Points on a hilly landscape, in no order, each with its height.
A ball rolls from a point to the lowest of its 2 nearest points, and stops where none of them is lower. Distance is the straight distance between rows; heights are no part of it.
zota: [136 174 132 112 140 137  93 140 139 128 169 143 125  90  98 169 115 116
 133 135 143 117 169 129 114 157 120  93  98 143 134 125  93 120 114 106
 120 115  76 103 134 143 102  93 164 101 142 137 162  96 138]  (h 5.11)
Kolu: [ 73 100 141  78 141 130 167 110  80 181  98 151 106 123  72 136 149 142
 153 160 180 136 147 152  91 141 123 147  91 122 151 106 106 167  89 168
 100 151 157 191 140 116 135 126 122 102 129 128 100 175 129]  (h 4.34)
Nokep: [170 112 148 113 115 154 154 109 124 180 115 150 111 142 137 133 153 115
  86  95 117 130  79 148 108 120 170 170 118 158 134 174 132 178 161 173
 145 168 129 163 126  85 134 132 112 128  70 131  61 128 109]  (h 3.32)
pugi: [128 128  75 149 160 114 125 104 119  82 105 122 185 171 122 156 123 110
  68 131 175 136 111 163 147 158 104  97 129 104  91 120 150 124 152 181
  89 141 161  68 122  66 101  58 161 142 185  79 137 131 164]  (h 6.20)
kul: [100 149  77 112  85  53  90 140 124  91 139 151  95 148 164  62  91 164
 172 106 130  73 174 139 138 112 130 116 141 164 111  94 136 104 106  83
 102 110 127 117 140 133 150  96  89 137 144 104 144 146 151]  (h 4.11)
muf: [122 142 146  84 118 160  89 165 121 143 156 116 107  70 102 132 100 108
 166 152 141  93 143 118  89 158 127 148  68 153 159 124  90 140 117  94
  81  94 112 136 144 133 133 101  90 102 106 142 122 133 148]  (h 4.42)
Zodar: [128 153  68 140  84  40  91 141 130  67 157 157  92 154 161  66 100 139
 152  89 145  66 176 136 153  99 138  72 173 148  97  94 156  96 142  91
 118 115 129 105 141  92 130 102  84 143 157 101 155 109 148]  (h 4.61)
popi: [151  96 161 168 112 180 155 151 116 161 213  97 122 101 178 143 113 137
 118 155 106 122 113 104 151  95 138 128 124  26 144 150 117 146 120 119
 177 176 161 108  93 136 109 140  79  95  82 127 101 148  83]  (h 0.95)
lib: [136 131 104 146 121 143 191 103 112 120 113 147 101 140 112 146 161  92
 129 105 141 158 134 127 114 136 172 103 169 161 105  79 161 116 157 165
 155 137 107 108 139 118 115 188 106 160 128 111 129  90 114]  (h 2.36)
memu: [152 177 127 104 104 108  37 181 174  84 146 116 141 120 150 103  95 128
 134  92 100  96 128 103 138 141 120 115 135 162 117 151 118  76 153  33
 103  69 101 111 150 130 134  97 127 156 150 148 155  96 147]  (h 6.92)
Pokam: [129 138 179 135 157 140  46 177 180 108 113 118 143 117 166  89 131 146
 144 140  73 122 100 115 138 132  97 112  78  87 133 157  82 122  88  76
 139  64 141 165 115 214 156  89 157 118 126 153 151 102 148]  (h 4.33)
kiv: [106 153 113  96  71 115  99 135 123 123 189 138  79  98 121  97  59 154
 203 143 130  84 189 111 104 129 125 151 108 152 139 122 143 115 115  64
  89 111 117 143 172 123 138 117  60 123 104 126 122 164 138]  (h 2.98)
pimin: [ 67  87 148  65 134 149 165 119  76 182 116 120 109  83  68 151 137 131
 135 169 165 123 145 151  79 141 132 171  85 111 187  91 104 172 103 150
  92 130 144 177 136 114 164 163 114 107 127 158  87 170 124]  (h 3.70)
guzun: [145 161 115 142 109  99  60 149 179  85 131  94 162 117 158 102  96 150
 115 114 109 111 115 118 159 122 104 124 146 135 119 166 139  72 143  57
 125  93 119 103 122 153 141 102 173 133 165 133 153 112 141]  (h 6.74)
girar: [169  80 132 150 126 164 186 126 112 167 111 141 111 161 150 149 170  88
  84 124 146 160  90 117 122 125 192 102 160 130 103  98 165 136 134 188
 155 180 163 121 119 105 107 162  84 147  71 117  81 104 108]  (h 2.60)
molak: [112  72 148  94 140 146 178 115  86 192 109 130 118 145 110 171 157 107
  91 157 189 136 122 127 107 153 155 132 106  82 170 122 128 190 111 201
 113 196 167 177 136  84 107 127 116 104  90 144  82 161 108]  (h 3.88)
Dalig: [111 176 164 152 137 116 149 104 135 119 142 160 128  95 122 145 168 154
 124 136  99 160 126 179 131 102  99 156 124  86 110 188  98 132  99 141
 178 148  94 167 131 171 135 124 227  69 151 149 150 115 109]  (h 7.27)
med: [183 102 146 115 123 139  99 117 144 147 148 106 175 108 151 121  97 145
  48  74  92 126  47 149 100 111 157 183 150 141 147 193 135 145 179 142
 150 129 122 127 101  97 184 112 130 133  98 142  80 116 128]  (h 0.91)
Lakit: [100 170 148 143 139 119 152 102 110 121 151 136 147  82 104 166 156 145
 137 145 131 161 157 159 147 111  98 121 137  68 127 140 115 117 117 130
 177 128  84 107 116 154 122 165 227  82 182 138 176 124 106]  (h 6.98)
govu: [168 121 167 160 183 141  77 130 164 132  87 108 167 131 163 110 145 141
  79 116  67 140  63 129 134 122 104 134 126 109 137 189  94 138 125 135
 148  97 164 144  90 168 151  86 173 138 120 151 132  99 139]  (h 2.05)
bubu: [116 122  89 125  91 132 118 150 103 128 150 102 117 184 167 103  85 161
 161 150 136 115 157  76 176 125 117 136 128 126 147 134 152 139 123  94
  67 149 177 144 150 125 121 110  43 158 108 117 124 211 136]  (h 4.32)
Fule: [147 155 136 170 129 126 147 137 162  84 131 155 115 150 146 118 135 109
 171 121  86 153 140  93 154 124 137  72 146 136 104 123 138 100 138 102
 161 119  88 105 124 152  78 156 139 145 137 130 166  86 102]  (h 3.58)
mevu: [128 105  81 169 114  85 114 138 121  83 115 122 126 180 176  74 115 161
 134 105 137 108 138 104 177 104 123 102 166 129  97 119 157 113 111 114
 123 127 171 101 115 122 143 102  90 160 142 101 131 132 141]  (h 6.17)
kufis: [135 158  75 151 143 106 116  99 136  70 121 115 185 150 111 161 119 110
  77  96 150 142 107 169 150 141  88  88 149 127 102 126 141  96 175 152
 130 108 123  58 123  84  91 107 196 150 211  86 165 100 145]  (h 6.31)
gos: [ 91 167 108 122  92  77 152  81 114 102 163 185  89 121 102  80 118 134
 177 100 135 105 188 157 110 113 136 119 155 153 104 100 140 107 119 113
 163 119  74 130 142 139 164 171 112 115 129 109 144 100 127]  (h 3.33)
milap: [167 106 118 129 105 160 143 111 110 180 194 147 135 137 164 149 111 135
  77 109 144 127 101 146 131 103 148 127 133  60 140 177 128 175 140 164
 168 197 144 139 110  80 119  95  85  83  74 108  81 148 112]  (h 6.26)
gak: [122  83 104 146 108 153 129 129  82 160 165  75 137 118 147 163 103 147
 123 168 166 119 138  71 161 120 117 133 145  62 159 107 151 152 119 142
 105 157 184 112 101 127 129 132  61 139 117 115 117 202 114]  (h 4.77)
Numig: [168 166 117 133  68 122  96 139 152 107 187  90 133 103 147 103  72 146
 119  82 108  98 116 124 128 118 161 176 163 163 146 167 156 101 192  53
 106 121 100 120 154 111 144 145 101 147 110 139 113 139 135]  (h 1.66)
baves: [124 159 142 152 135 153 140 148 123 112 146  93 148 120 122 205 126 129
 151 170 118 156 161  94 171 131  70 121 114  84 155 183 136 129 144 115
 104 174 128 136 139 142  58 140 181 102 154 134 180 146 100]  (h 6.61)
bigum: [106 111 151 100 113 134  62 184 164  95 137 132 121 119 175  59  93 144
 191 144  91  96 159  77 158 144 122  93 107 137 118  99 103  93  79  52
 118  61 129 120 141 161 138 103  76 156 107 143 151 163 142]  (h 8.05)
dolad: [179 119 121 121 114 143 117 118 143 142 146 120 146 122 139 130 110 107
  64  64 117 115  66 143 103 124 182 166 153 175 137 169 158 147 188 146
 137 140 118 136 126  72 157 115  96 144  79 131  60 109 137]  (h 1.14)
zuzef: [129 152 162 175 153 108 154 104 128 113 101 151 133 146 138 122 167 139
 144 133  81 164 123 135 155  89  99 127 138 103 113 167 116 116 111 140
 163 141 128 147 118 164 113 144 209 115 151 142 167 117 117]  (h 7.59)
sume: [147 107 155 173 134 173 158 139 113 164 190 106 139  88 158 186 133 120
  87 163 123 134 116 101 148 106 150  98 152  28 133 133 116 133 109 140
 172 172 150  96 100 135  99 155 111  94  97 134 117 122  93]  (h 1.56)
pap: [129 106 137 149 130 140 199 135 115 121  64 116 118 208 133 144 172 101
 156 156 123 175 144  80 161 131 133 103 127 143 122 104 156 135 126 168
 126 178 167 135 133 141  49 175 124 157 123 121 158 126 107]  (h 8.47)
Sol: [177 114 151 160 135 173 142 152 138 161 108 159  96 180 180 114 151  99
 125 120 102 143 111  87 144 120 178 112 126 137 115 165 127 171 114 165
 152 198 149 153 128 112  81  93 107 145  44 130  97  97 109]  (h 4.54)
guk: [143 138  77 150 139  79 109 107 127  88 122 140 148 144 132 114 115 116
  88  94 159  97 129 167 126 122 120  88 143 143  81  90 145 106 164 155
 141 121 139  62 119  80 146  91 122 129 172  94 129  87 155]  (h 5.27)
sogu: [143 173 161 142 152 154 105 166 167 111 157 152 111 116 128 156 130 116
 165 161  96 135 159  91 126 150 121  86  86 113 126 142  94 110 113 100
 135 106  98 126 127 167  80 103 165 106 128 146 172  73 120]  (h 4.82)
nali: [150 101 158 151 112 182 142 159 112 146 193  77 105  88 175 133  89 126
 133 156 121 129 118  83 146 115 153 152 137  60 151 138 144 146 134  89
 144 160 157 109 124 124 111 141  58  97  77 128 106 158  92]  (h 0.36)
gimug: [137 162 120 173 134 139 115 134 120 110 153 121 160 139 138 184 125 138
 132 168 139 154 164  96 182 120  72 103 130  59 126 186 130 146 115 124
 121 187 133 103 116 140  56  89 190 105 156 109 180 151  96]  (h 6.47)
Gat: [139 190 107  94  97 130 138  93 136 103 135 129 129 101  84 153 118  94
 114  69 139 141 119 164  77 154 145 163 144 219 135 144 146 107 195 130
 120 115  70 128 147  94 141 158 141 131 149 134 113  95 144]  (h 2.56)
Votez: [192 133 113 125 140 141 126 118 145 135 101 139 134 140 133 132 141  85
  71  61 135 131  75 143  88 154 183 142 143 193 106 136 140 135 184 165
 139 124 113 128 126  78 145 105 101 156  96 140  87  87 140]  (h 1.28)
mil: [156 103 123 122 123 141 146 106 102 187 196 173 121 114 141 171 128 138
  68  99 182  98 123 156 120 107 171 102 146  58 138 126 142 157 140 187
 192 194 132 135 118  76 151 114  88  81  94  97  65 126 117]  (h 6.44)
riku: [106 128 131  77 150 149 150 107 109 157  79  86 162 119  65 194 158 104
 102 131 142 157 108 149  89 148 105 187 121 156 161 138 122 145 149 158
  87 139 129 165 138 115 125 160 178 119 154 147 120 143 133]  (h 2.99)
rudab: [164 140 144 207 150 148 155 136 141 118 166 123 123 126 160 145 151 114
 121 144  97 145 105  85 148 109 156  60 171  65 115 116 122  91  99 118
 180 141 136  81 107 150  79 159 125 126 107 134 148  76 100]  (h 3.13)
bugul: [ 97 160 151 136 157 134 156 123 138 125 130  92 153 108  69 197 134 124
 148 164 121 164 156 116 144 140  83 119 118  94 144 134 120  94 145 134
 132 127 102 122 134 157  75 176 213 108 185 133 177 124 108]  (h 6.77)
bazub: [113 141  99 117 107  90 132  94  90 145 145 168 100 109 115 111 114 142
 117 109 167 106 147 174 102 118 139 124 146 138 120 111 145 144 133 152
 151 140 104 136 114 105 192 147 100 116 129 108  94 145 127]  (h 2.03)
gamam: [117 152  83 187 148  97 157  86 120  98 125 156 147 143 117 136 144 126
 106 116 159 152 140 157 162 111 109  74 167 104  84 108 151 111 127 172
 175 147 113  84 116 111 107 118 183 122 184  95 171 112 120]  (h 4.75)
nanib: [106 127 142  81  97 129  78 166 126 143 152 128  98  96 132  92  74 153
 175 148 122  90 146 128 101 153 129 166  78 151 143 123  91 132 111  65
  91  79 119 151 156 130 155  90  73 122 108 137 111 162 157]  (h 3.79)
vikiz: [134  85  58 153 166 120 132  91 126 100  93 116 185 163 127 158 133 105
  48 138 190 141  96 159 135 144 113  90 142  94  90  69 163 126 147 211
 105 139 184  49 110  69 133  89 129 154 182  66 109 118 166]  (h 6.10)
tase: [157 161 148 116  90 132  92 148 169 106 137  92 137 113 158  97  81 132
 146  91  79 119 108 109 145 126 111 196 132 160 137 195 145  87 168  36
 109 114  96 150 148 161 132 148 142 137 126 143 131 145 143]  (h 1.95)
zaze: [119 107 155 136 165 148 176 129 137 132  49 128 132 183 113 146 189  96
 149 157 106 174 125  98 144 135 123 116 101 144 148 122 117 141 107 166
 121 166 161 165 134 146  55 150 176 143 121 152 159  99 102]  (h 8.19)
Zudeb: [186  91 161 137 162 155  76 118 169 160 129 109 175 116 155 107 117 155
  47  99  76 116  25 146 112 114 134 157 138 112 145 195  94 146 142 126
 154  98 137 130  92 112 171  89 160 129 111 151  88 113 145]  (h 1.31)
vop: [118 138  92 132 107  91  88 131 110 132 158 103 132 138 151 134  84 180
 136 135 163  95 149 134 151 106  93 135 137 102 129 158 130 137 117  93
  98 139 139 126 118 134 138  79 126 124 136 111 130 193 132]  (h 5.60)
vufol: [143 156 150 114 103 135 104 148 164 105 120 103 139 136 125 113 103 113
 166 102  80 147 129  96 137 156 120 163 123 196 143 163 142  96 166  63
  95  99 102 145 165 158 103 148 132 167 131 132 163 135 129]  (h 2.28)
Rutu: [143 197 141 154 120 139 114 154 174  94 166 178 118 134 146 130 139 110
 168 127  90 144 161 112 145 136 116  87 102 138 108 162 110 108 133  96
 147 134  86 122 155 158  74 109 157 115 127 132 167  89 125]  (h 4.28)
zugir: [151 127  77 133 147 113  76 144 154  80 103 128 158 135 128 104 122 108
  83  96 136 103 102 144 112 150 140  71 134 157  86  78 128  87 151 134
 113  83 146  59 109  84 153  71 112 169 174 108 130  88 163]  (h 5.46)
Lofez: [124 154 141  72 129 157  91 159 146 141 150 126 132  74  83 166 111 110
 152 150 159 113 159 112 104 171 116 115  75 140 171 112  90 122 123 102
  85 102  83 128 148 128  94 108 132 105 139 147 147 110 140]  (h 4.83)
sos: [ 81  84 156 131 160 116 166 133 122 128  79 112 134 144 114 117 179 135
 179 174  84 145 149 103 154 103  80 148 118  92 138 112 118 133  76 138
 132 118 141 156 120 197 127 181 151 133 144 151 164 141 104]  (h 0.27)
gor: [152 113 111 193 166 136 153 122 148 108 120 119 138 142 156 133 161 124
 102 130 101 150 105 101 145 103 146  65 178 102 105 105 142 105 109 164
 182 128 146  84 103 136 102 155 132 140 130 124 145  85 109]  (h 3.78)
livu: [174  96 147 150 141 169 145 126 126 194 172 184 111 145 171 143 142 133
  91 131 126 130 108 132 148 108 176 101 122  47 120 169 111 172 108 161
 191 199 148 131 105 104  95  92 110  95  67 105  83 120 113]  (h 5.95)
Kazit: [136 128 149 184 162 134 163 120 139 117  79 139 139 187 150 137 187 124
 122 142  88 177 117 105 168 105 117 121 134 116 110 171 129 135 117 159
 156 154 159 147 123 162  86 135 190 135 124 144 160 117 102]  (h 7.85)
Sofot: [ 96 144 102 127  84  89 146  89  83 130 197 144  99  81 120 107  94 160
 134 120 175 106 182 160 117 107 136 129 165  93 134  98 144 119 111 126
 156 135 114 123 123 125 201 173  90  99 133 109 107 150 115]  (h 1.35)
Mak: [111  74 101 102 184 123 156 104 142 127  46 154 122 154  82 101 186  99
  93 139 163 148 109 165  88 162 150 118 121 185 102  29 124 130 131 196
 114  86 151 106 122 101 170 135 123 164 155 115 109 103 163]  (h 5.61)
fes: [115 121 131 107 146 117  77 141 107 150 117 127 124 119 138 131 102 163
 148 154 147  99 139 129 131 139  88 142 102 119 137 150  93 156  89 108
  85 113 147 140 117 135 137  66 137 114 139 132 135 164 142]  (h 5.21)
Tuda: [126 208 117 112  97  93 152  62 127 108 154 149 126  91  98 124 120 118
 111  69 151 131 137 199  97 118 146 149 161 181 113 145 140 116 183 153
 152 133  70 135 137 103 167 163 162 107 151 119 123  98 131]  (h 2.40)
rufu: [132 144 158  98 127 151  32 222 170  88 133 125 130 139 162  78  99 125
 170 124  75  96 142  79 146 169 136  92 101 137 124 134  87  92 112  40
  95  81 125 126 156 147 127  80  80 168  98 148 165 135 149]  (h 7.54)
Tofo: [ 88 100 169  84 136 136 144 129  98 172 100  86 128  91  99 140 130 138
 150 164 126 130 112 141 103 124  86 201  89 134 176 112 103 160 119 139
  87 128 142 170 129 145 152 162 142 110 129 156 110 169 117]  (h 3.09)
Davu: [ 88 119 174 103 168 132 140 129 111 167 101 105 139  88  94 147 151 142
 134 176 121 143 112 148 114 118  84 179  85  89 163 135  91 154 104 144
 133 125 126 177 121 156 143 142 199  98 143 161 128 148 118]  (h 3.68)
dabu: [ 76 107 184 100 168 109 125 136 117 166 110 152 118  84 109 135 162 154
 127 158 124 129 123 161  97 113 105 156  82  95 140 140  76 162  75 146
 143 127 121 163 121 153 140 108 194  73 135 151 123 135 145]  (h 4.49)
Rodeg: [100 111 130  87 151 145 184 109  95 162  54 100 144 139  79 170 171 101
  99 142 176 155 117 152  84 158 142 160 112 151 158 127 130 164 141 201
  91 146 142 158 141  97 128 155 166 139 141 146 105 146 129]  (h 3.18)
binis: [170  98 112 145 140 156 162 127 120 152  96 174 111 167 142 144 164  89
  86 112 169 142 122 101 123 149 178  73 143 143  91  89 155 142 118 196
 140 174 151 138 132  98  90 101  86 146  87 111  76  97 128]  (h 3.08)
zenib: [108 129 145  84 112 130 141 156 163 118  75 107 134 148  85 118 135 118
 186 116  79 141 127 113 121 168 101 170 120 216 165 111 122  80 136  73
  98  71 107 151 155 171 124 178 114 173 153 129 168 136 135]  (h 2.77)
bibem: [ 88  94 130 102 136 139 158 131  61 183 124 130 111 135 112 161 128 134
 144 169 178 143 154 118 133 132 111 145  95  97 166 126 114 175 100 168
  96 184 168 171 135 108  95 127 105 109 111 126 101 185 109]  (h 4.35)
Mul: [ 99 125  96 161 111 104  91 142  94 132 190 101 156 141 162 144  86 187
 142 167 172 105 168  94 197 106  76 106 140  54 124 148 127 144  85 106
 104 167 159 104 102 135 117  69 118  94 144 105 149 204 126]  (h 5.89)
voron: [ 81  81 112  87 174 119 128 118 138 133  47 157 136 123  60  93 168 123
 133 145 140 123 141 155  79 159 132 103 116 177 127  29  89 110  99 155
 124  51 132  96 121 140 169 139 131 156 171 125 142 112 158]  (h 5.13)
Febuf: [ 87  91  74 107 149 119 173  83 102 130  57 142 134 153  83 144 151 115
  88 134 187 136 119 179  86 147 142 130 127 144 106  60 154 148 138 214
 113 118 157 113 142  92 164 122 116 146 158 104  97 133 157]  (h 5.84)
kapo: [107 179 155 106 103 119 143  96 122 138 166 149 108  54  86 133 128 125
 127 100 131 122 135 194  93 112 142 177 119 147 125 142 119 113 151 110
 171 110  57 140 130 129 189 184 168  88 135 142 115  84 128]  (h 2.07)
pizog: [160 117  65 140 138 132  82 162 139  85 112 111 155 174 143 116 115 110
  88 128 153 109 116 104 148 146 145  67 142 142  97  81 146 121 138 135
  80 109 167  54 120  80 120  69  70 169 150  94 125 134 154]  (h 5.71)
pote: [ 92 162  94 124  90  82 142 100  92 120 197 176  65 105 111  83  95 147
 181 122 157  82 219 142 106 111 136  96 154 132 107  69 142 113  92 124
 153 116  85 129 125 127 177 152  64 120 125 110 139 118 132]  (h 2.48)
Sukub: [119 104 140 104 144 144 115 125 110 166 121  94 143 104 100 151 116 118
  97 149 134 137 105 134  94 140 125 183 106 137 172 133 115 145 136 141
  95 114 135 141 125 115 147 142 129 116 122 140 103 166 129]  (h 2.67)
kimeg: [148 116 167  83 123 170 163 111 120 183 137 153  97  94  89 133 173  97
 108 112 138 131 100 158  56 144 191 165  92 140 142 115 120 164 135 160
 140 133 106 161 147  87 152 177 131 112  87 166  59  96 122]  (h 2.57)
nez: [131 109  76 152 120 117 111 148 115  85 113 107 133 179 154 107  96 130
 121 125 147 113 133 105 162 122 121  77 150 138 100  86 166 118 126 131
 100 112 173  87 123  96 122  97  74 173 143 101 139 148 141]  (h 5.93)
Vunid: [ 90 110 158 108 126 111 155 121 132 121  89  74 127 137 117 113 142 142
 203 167  69 148 137 105 160 112  71 164 125 128 154 135 136 109  94 107
 114 106 142 166 132 204 121 206 155 138 144 136 176 163 104]  (h 2.19)
Tasag: [121 163  83 161  89  48 112 116 149  58 162 141 119 150 138  88  91 117
 142  95 154  91 160 132 138 104 131  79 182 153  98  79 164  77 160  93
 128 105  98  87 132 108 137 149 100 139 167 111 163  85 134]  (h 4.91)
kaz: [114 131 128 114  79 116 125 124 118 136 196 123  75  99 147 100  80 163
 172 144 136 106 163 130 127 113 130 166 122 116 137 131 137 131 113  78
 128 130 114 138 136 134 152 144  77 106  92 123 110 169 118]  (h 2.32)
Gele: [128 156 133 141 120 140 175 115 137 111 134 152 109 130 114 131 154  93
 156 105 109 142 149 116 130 130 165  95 163 143 105  82 150  92 138 130
 174 127  78 109 138 148 101 200 120 153 125 123 153  86 103]  (h 2.87)
dimod: [ 99 113 166 114  98 114 120 142 133 131 184 124  88  84 156  95  86 167
 185 160  95 107 138 136 136 111 111 172  90  94 131 153 126 146 101  69
 152 124 121 157 124 185 145 134 129  83 109 130 128 170 125]  (h 3.34)
nazo: [160 106 111 135 137 150 139 156 122 143 101 184  92 185 160 135 163 105
 123 111 159 132 151 100 152 135 167  71 107 137 104 137 126 174 106 172
 126 195 154 148 134  98  66  74  99 143  80 110 115 116 124]  (h 3.80)
Gibi: [ 58 107 168  92 174 108 162 128 133 145  46 144 137 137  81 109 189 146
 184 164  81 140 138 135 132 126  66 149 103 133 141  89  96 118  75 140
 117 101 133 169 124 201 133 177 172 125 158 147 172 136 122]  (h 2.74)
nodi: [122 140 165 135 121 128  86 161 156 117 149 108 125  91 163  90 101 156
 164 139  84 112 124 108 143 119  97 143 104 106 118 167 104 115 108  63
 140  93 112 151 127 198 132 110 151 106 118 135 145 126 131]  (h 4.36)
defor: [115 121  98 135 124 126 190 122  98 101  82 143 120 193 124 135 156 103
 175 126 141 169 160  98 158 129 126 120 128 159 112 119 166 146 128 158
 105 173 150 147 147 140  59 147 112 163 122  96 157 157 123]  (h 8.66)
Fubo: [ 96 146 122 112  99  92 160  80  94 131 137 198  79 106 107  79 142 141
 153  98 126 115 167 174  89 109 146 147 137 152  96 108 127 138 114 139
 173 132  83 161 125 128 180 173 112 119 125 119 114 103 132]  (h 2.85)
rez: [136 119  86 201 169 108 145 110 118 109 113 132 162 145 131 146 147 142
  89 140 148 146 123 138 151 108 113  81 155  73  97 101 124 120 115 172
 176 130 159  80 102 126 112 115 177 133 160 110 151 116 120]  (h 4.39)
tinu: [ 61 113 138  79 179 101 158 117 133 157  49 161 127 118  50 120 183 148
 149 163 127 133 147 165  95 152  98 127 108 146 149  68  73 124  74 160
 123  83 124 131 125 155 158 136 176 117 173 139 159 118 150]  (h 4.31)
sidol: [146 171  99 160 155 110 101 122 145  91 152 111 175 106 112 164 112 122
  94 122 140 132 126 140 143 119  96  71 146 103 107 117 124  83 141 116
 146  93 107  59 117 129 116  98 194 117 195 118 176 102 126]  (h 6.43)
Zubak: [125 136 114 164 147 107 110 159 115 121 161 135 132 133 145 162 110 161
 140 167 155 123 181  94 184 107  79  95 113  63 110 162 109 142  87 108
 116 171 142 123 120 145  82  60 147  94 138 117 174 177 122]  (h 6.21)
kalop: [ 92  79 138  69 143 146 213  94  88 176  68 141 120 142  66 186 184  93
  88 145 207 155 125 161  85 163 166 138 114 117 151  80 133 174 120 211
 102 172 156 160 145  77 136 164 150 128 100 150  81 151 125]  (h 3.48)
poza: [115 115 132  89 114 110  55 162 120 151 135 131 114 115 147  94  94 169
 153 140 127  85 119 142 116 131  99 156  80 144 137 151  90 157  90  86
  93 103 117 166 120 143 165  62 107 103 119 133 120 178 160]  (h 4.62)
regod: [171 100 126  98 143 136 111 119 134 151  82 133 132 115  92 129 143 107
  61  95 145 120  83 156  83 155 166 138 122 190 132 114 110 136 143 174
 123  93 115 119 127  79 161  95 119 144 108 146  89  93 154]  (h 1.58)
zopa: [104 162 112  97  54  90  86 146 126  88 166 133  91 140 147  89  64 171
 200 124 125  89 188 118 140 118 123 144 126 168 125 128 159  91 117  48
  63 119 121 143 173 135 127 111  82 143 130 124 155 177 138]  (h 3.49)
Soget: [136 145 169 107 127 147 142 106 142 141  93 112 137 103  97 121 155 126
 131 113  87 144  94 152  94 116 122 211 120 177 141 172 118 118 163 113
 149  97  92 162 137 162 175 184 186 126 123 162 114 107 131]  (h 2.09)
Pur: [146 102 136  75 137 159 124 110 114 174 127 150  94  91  76 145 137 101
  96 118 169 108 112 150  61 166 190 144 100 160 154  93 114 151 139 163
 117 110 106 142 129  84 149 123 103 120 100 141  64 104 123]  (h 2.06)
vud: [164 129 133 165  87 156 116 161 138 128 198  96 131 114 183 119  78 132
 134 125 107 131 113  76 172 116 153 147 160 107 136 167 151 134 151  65
 121 154 139  93 142 123 100 126  81 126  73 126 118 148 100]  (h 0.90)
ruz: [144 180 117 144 129 107  84 114 160  95 154 129 147 108 131 125 109 144
 104  95 104 121 124 146 131 119 108 107 145 129 114 159 120  94 140  88
 150  98  77 102 112 154 125 120 189 125 171 140 163  96 127]  (h 6.59)
pamoz: [130 120 156 148 130  91 110 104 141 127  84 105 147 129 151  77 149 178
 127 117  68 135  80 155 141  95  92 180 156 150 127 193 138 125 135 126
 156 112 120 172 109 162 189 143 184 125 150 134 131 123 133]  (h 2.88)
vev: [145 137 177 133 128 122 142 103 163 130  89 102 137 125 149  89 153 132
 157 103  53 145 100 144 130 110 117 199 140 156 137 177 133 112 149  84
 155  98 107 173 132 174 163 189 169 132 130 145 134 111 130]  (h 2.43)
tepo: [117 158  80 173 125  58 130 112 139  69 146 139 135 158 119 106 118 124
 122  93 158 118 132 160 158 103 108  80 177 140  75  94 150  95 166 131
 159 114 111  73 130 109 128 129 148 134 196  95 161  76 144]  (h 5.07)
puvo: [159  95  98 148 140 154 167 104 115 129  83  95 143 170 136 154 144  91
  89 133 151 155  92 121 121 128 154 124 158 144 113 103 175 143 176 190
 113 150 164 104 121 106 116 149  80 175 116 118 105 130 124]  (h 2.20)
tero: [146  99 108 130 135 154 188 103 122 121  63 122 133 165 113 124 166  78
 119 113 128 169  99 115 106 151 166 120 145 197 116  83 179 122 176 177
 107 119 141 116 128 113 119 181  77 193 114 122 111 116 125]  (h 1.91)
Muvi: [148 127 164 162 178 165  75 158 185 106 110  78 171 129 160 141 132 132
 104 146  69 150  84  98 167 126  89 112 106  77 151 178  94 115 105 104
 137  88 160 137  98 192 125 114 174 135 131 164 149 100 133]  (h 2.92)
porir: [139  98 168 109 123 155 163 104 103 178 107 127 118 131 117 122 171 114
 100 110 111 143  82 164  80 122 170 191 114 153 140 154 122 167 151 156
 155 138 110 173 123  96 172 158 131 113  84 157  63 115 121]  (h 3.03)
fipo: [119 158 172  96 113 132 114 116 145 147 142 119 128  48  94 125 125 135
 127 119 116 123 106 172  71 130 129 202 127 147 144 149 103 128 143 100
 162  93  80 139 120 143 200 172 168  89 140 151 101 108 138]  (h 1.65)
Tisag: [150 128 112 121 111 142 160 114 136 108  64 146 111 157 100 121 152  77
 116  83 133 145 100 129  90 164 177 135 140 224 110 102 160 134 186 170
 113 124 117 136 144  97 123 127  93 177 102 121  95 105 135]  (h 1.60)
dusap: [ 84 103 171  94 130 133 138 130 145 132  79  95 137 118  92 118 140 137
 203 148  74 143 126  99 128 140  81 167 112 166 163 105 127 104 114  90
  95  78 117 163 126 188 144 211 118 163 156 145 159 142 130]  (h 3.07)
fesad: [161  76 161 149 144 163 134 150 128 174 156 170 100 149 164 125 155 129
 117 142 118 127 102 105 140 115 176 107 102  89 133 149  98 175  87 156
 161 171 155 150 108 110  99  81  93 112  62 142  73 126 115]  (h 5.35)
Bibo: [169 150 128 131  86 134  82 170 136 120 177 110 147 129 181 116  75 136
 117  94 119  88 112 101 140 124 157 144 141 145 141 173 139 127 154  66
  95 131 117 115 140  95 122  84  89 135  84 130 116 147 127]  (h 1.34)
mebag: [113  87  67 141 163 128 158  89 119 115  80 144 138 148 111 150 138  98
  59 126 198 122 105 171  94 160 142  98 125 127  96  65 155 133 159 213
 116 118 166  70 126  71 151  99 118 148 162  78  98 104 166]  (h 5.99)
Lek: [132 138 137 187 150 149 149 130 120 129 167 129 135 108 142 179 138 119
 115 162 121 140 143 110 153 107 124  83 143  45 118 125 108 126  99 145
 168 162 127 100 104 155  92 149 176  91 111 135 154 114  95]  (h 2.26)
rek: [150 165 148 106 122 150  47 205 176  86 151 122 145 138 154 123  91 109
 156 107  92 115 142  76 144 161 132 110 106 159 130 136 119  92 134  42
 108  81 103 103 152 140 102  89 111 152 123 154 159 117 134]  (h 7.15)
refoz: [112  89  96 126 106 138 121 133  83 158 161  51 143 129 148 144  73 142
 149 177 154 137 149  81 162 125 111 148 138 103 180 119 150 145 127 104
  63 145 188 133 132 138 123 132  43 139 118 127 124 228 112]  (h 4.59)
timav: [116 148  97 126  66  98 104 160 126  92 164 146  89 178 182  82  83 156
 191 121 133 106 183  97 163 109 131 130 144 158 128 150 175 121 108  61
  78 157 150 141 169 128 100 103  67 156 105 118 140 181 123]  (h 3.91)

Call two points neighbours if one is among the 2 nearest of the other. Go from one point of each pair to the other, from neighbour to neighbour, staying as low as possible. Name the highest point that can't be avoided.
sos / nali: dusap
kaz / med: nodi
kaz / sos: gak
nanib / sos: zota

Where does a ball stop that starts at each point below?
nez: kaz
bibem: Sukub
rez: nali
zuzef: nanib
Zubak: nanib
pugi: sos
livu: med
rufu: sos
mevu: kaz
bigum: sos
refoz: kaz
vufol: nali
Gele: med
